A landscape with many valleys, sampled at points; each row gives a point and its height.
A ball rolls from a point to the lowest of its 6 nearest points, and stops where none of them is lower. Distance is the straight distance between rows; heights are no part of it.
z809: [ 33   2  10  -7   0  15   3 -26]  height 9.5
z37: [ 20   3 -37 -16   6  14  10 -11]  height 13.1
z774: [  3   6 -12 -14   6  16   3 -22]  height 7.7
z96: [-48  12  11 -41 -30  23 -32  -7]  height 13.2
z232: [-12  15 -75 -27   2 -19  32  18]  height 7.8
z534: [ -3 -35  21   8 -27   1 -51  36]  height 44.2
z418: [-57 -16   2  -3  -2  -7 -38  38]  height 19.8
z317: [  5   5  33  20  16 -17  13 -13]  height 23.3
z276: [  8  10  16 -17 -13  25  -9 -22]  height 29.8
z316: [ 18  -4  39 -16 -45   6 -26  -3]  height 37.6
z693: [ 25  -1 -19   4  16   6  20 -18]  height 29.4
z938: [-27  14  -6 -18  12  14   9 -22]  height 11.0
z258: [ 12 -13  34 -16 -73  17 -39  15]  height 44.4
z548: [ 28  -1  34 -14 -26  11 -18 -19]  height 28.1
z271: [ -7 -43  11  20  -3   8 -51  39]  height 27.6
z508: [ 13 -38  35  24  -7 -23 -36  28]  height 14.4
z295: [ 63 -11 -27   9  14 -13  22  -3]  height 5.3
z32: [ 87 -17 -17  -5  -7   1  10  -9]  height 29.1
z998: [ 21 -25  37  -7 -64  11 -44  22]  height 29.3
z706: [  1   5  28  -2   4  -9  -1 -14]  height 54.0
z349: [-63  25  -3 -31   4  18  -8 -13]  height 12.6
z531: [  6 -35  28  16 -12 -12 -42  31]  height 19.6
z745: [-53  -5  16  -1  -2 -19 -19  20]  height 15.3
z955: [-27 -21  10  -7 -28   7 -50  34]  height 44.0
z855: [ 12 -47  18  25 -10   5 -56  37]  height 18.2
z212: [-90   8   1  -4   6  -8 -17  26]  height 19.5
z677: [ 29   1  30  25  23 -15  22 -22]  height 18.4
z64: [ 50  -5  -3  34  31 -14  36 -19]  height 14.9
z545: [-17  16 -66  -6  13  -9  41  15]  height 16.6
z213: [-37  -2  19 -21 -16  -3 -34  16]  height 27.9
z307: [ 31  -3  43 -14 -54  13 -29  -9]  height 24.6
z153: [ 72 -10 -17  -6 -10  14   9 -15]  height 24.7
z454: [ 46  -2  35  -6 -25  13 -11 -27]  height 23.2
z47: [ 13   6 -41  13  24  -7  38   2]  height 19.7
z281: [-22  20 -58  11  24  -5  44  12]  height 22.4
z383: [ 23   5 -24  28  29 -12  47  -4]  height 8.7
z708: [-19  13 -59 -21  21  21  17 -10]  height 12.9
z186: [-35  -1  13 -35 -41  15 -42  17]  height 15.8
z269: [ 34   1   3  14  23  -1  21 -25]  height 22.2
z644: [-43 -26   6  14   6  -7 -43  38]  height 5.1
z15: [-81  14  -1 -26  -5   1 -20  15]  height 8.4
z500: [  8   8  12  19  25  -2  26 -18]  height 18.6
z630: [ 41  -5 -49  -8   5 -15  24   4]  height 42.0
z182: [ 65 -11   0  11  14  -1  17 -21]  height 24.0
z595: [-22  14  -3  14  23   4  30 -19]  height 16.3
z172: [ 25 -15  48   6 -16 -21 -25   7]  height 10.7
z460: [ 74  -5   8   0  -7  13   2 -30]  height 28.9
z472: [  4 -35  28  10 -27  -2 -51  36]  height 31.0
z146: [  1   8 -33 -25   0  30   4 -20]  height 12.1
z290: [ 65  -8  -6  25  24 -11  29 -18]  height 19.3
z816: [ 50  -3  44   7  -2  -7  -4 -26]  height 21.9
z374: [  6   5   8   4  17   5  11 -23]  height 32.3
z475: [-38  22  11  14  26  -6  24 -10]  height 16.8
z509: [ 21 -27  39  -2 -42  -3 -44  21]  height 19.9
z128: [-13  29 -51  33  34  -9  60  24]  height 10.5
z950: [ -5  14  -6  26  33  -1  35 -11]  height 12.0
z157: [ 38  -1 -24 -17  -1  20   9 -18]  height 18.0
z571: [  3   7 -54  -5  18   4  26  -2]  height 17.6
z280: [-17   0  37   6   4 -22  -7   1]  height 45.3
z780: [-79  25   9   1  12 -10   6   5]  height 17.0
z887: [-38  18 -42 -25  14  28  10 -19]  height 12.5
z406: [ 47  -5  43  23  13 -18   9 -21]  height 20.2
z48: [-34  21 -31  10  28  10  29 -10]  height 14.2
z462: [-20  10   9 -26  -9  20 -12 -21]  height 13.7
z368: [ -8  -6  32  -9 -22 -11 -31   7]  height 81.8
z110: [ 13  -9  46  12   0 -26 -12  -1]  height 16.0
z161: [-42  -8  25   4   3 -22 -19  19]  height 7.0
z361: [-14  14 -49  -1  22  10  31  -1]  height 16.9
z621: [ -8   8  20 -30 -36  26 -22 -13]  height 16.2
z191: [-33   9  24  12   7 -16  -2  -3]  height 23.7
z858: [-14  -6  22 -24 -57  15 -41  16]  height 43.5
z840: [-35  19  -6 -31  -7  29  -9 -22]  height 12.4
z88: [-20 -23  21   2 -11 -14 -37  31]  height 7.1
z412: [-12  20 -66 -17   6 -32  45  23]  height 20.3
z94: [ 44  -3 -41 -13   0   3  10  -5]  height 20.4
z913: [ 19  -9  40  -2 -20  -9 -22  -5]  height 19.2
z333: [-64   4   3 -28 -16   3 -36  21]  height 17.3
z958: [-15  21 -60   6  17 -26  53  27]  height 28.2
z414: [-28  32 -30  37  37   6  50   5]  height 6.7
z673: [-15   8  12 -10  10   6   7 -19]  height 22.0
z303: [ 32  -5  32   5   6  -4   1 -23]  height 20.7
z188: [ -3  22 -47  32  28 -10  54  15]  height 10.9
z790: [ -6  21 -29  43  37  -4  54   1]  height 8.6
z122: [ 15   6 -13  27  32  -2  38 -13]  height 12.7

Call two points neighbours if one is among the 6 nearest of the other. Go from one point of each pair to the other, from neighbour to neighbour, staying as low as possible. Name the highest point that can't be avoided.
z774 / z161 | z745
z172 / z161 | z508
z414 / z774 | z48
z774 / z15 | z349

For each start below, name every point that the ball comes to, in order.
z706 | z110 z172
z855 | z88 z644
z887 | z938 z774
z383 | z790 z414
z454 | z809 z774
z534 | z88 z644
z500 | z950 z790 z414
z460 | z809 z774
z548 | z809 z774
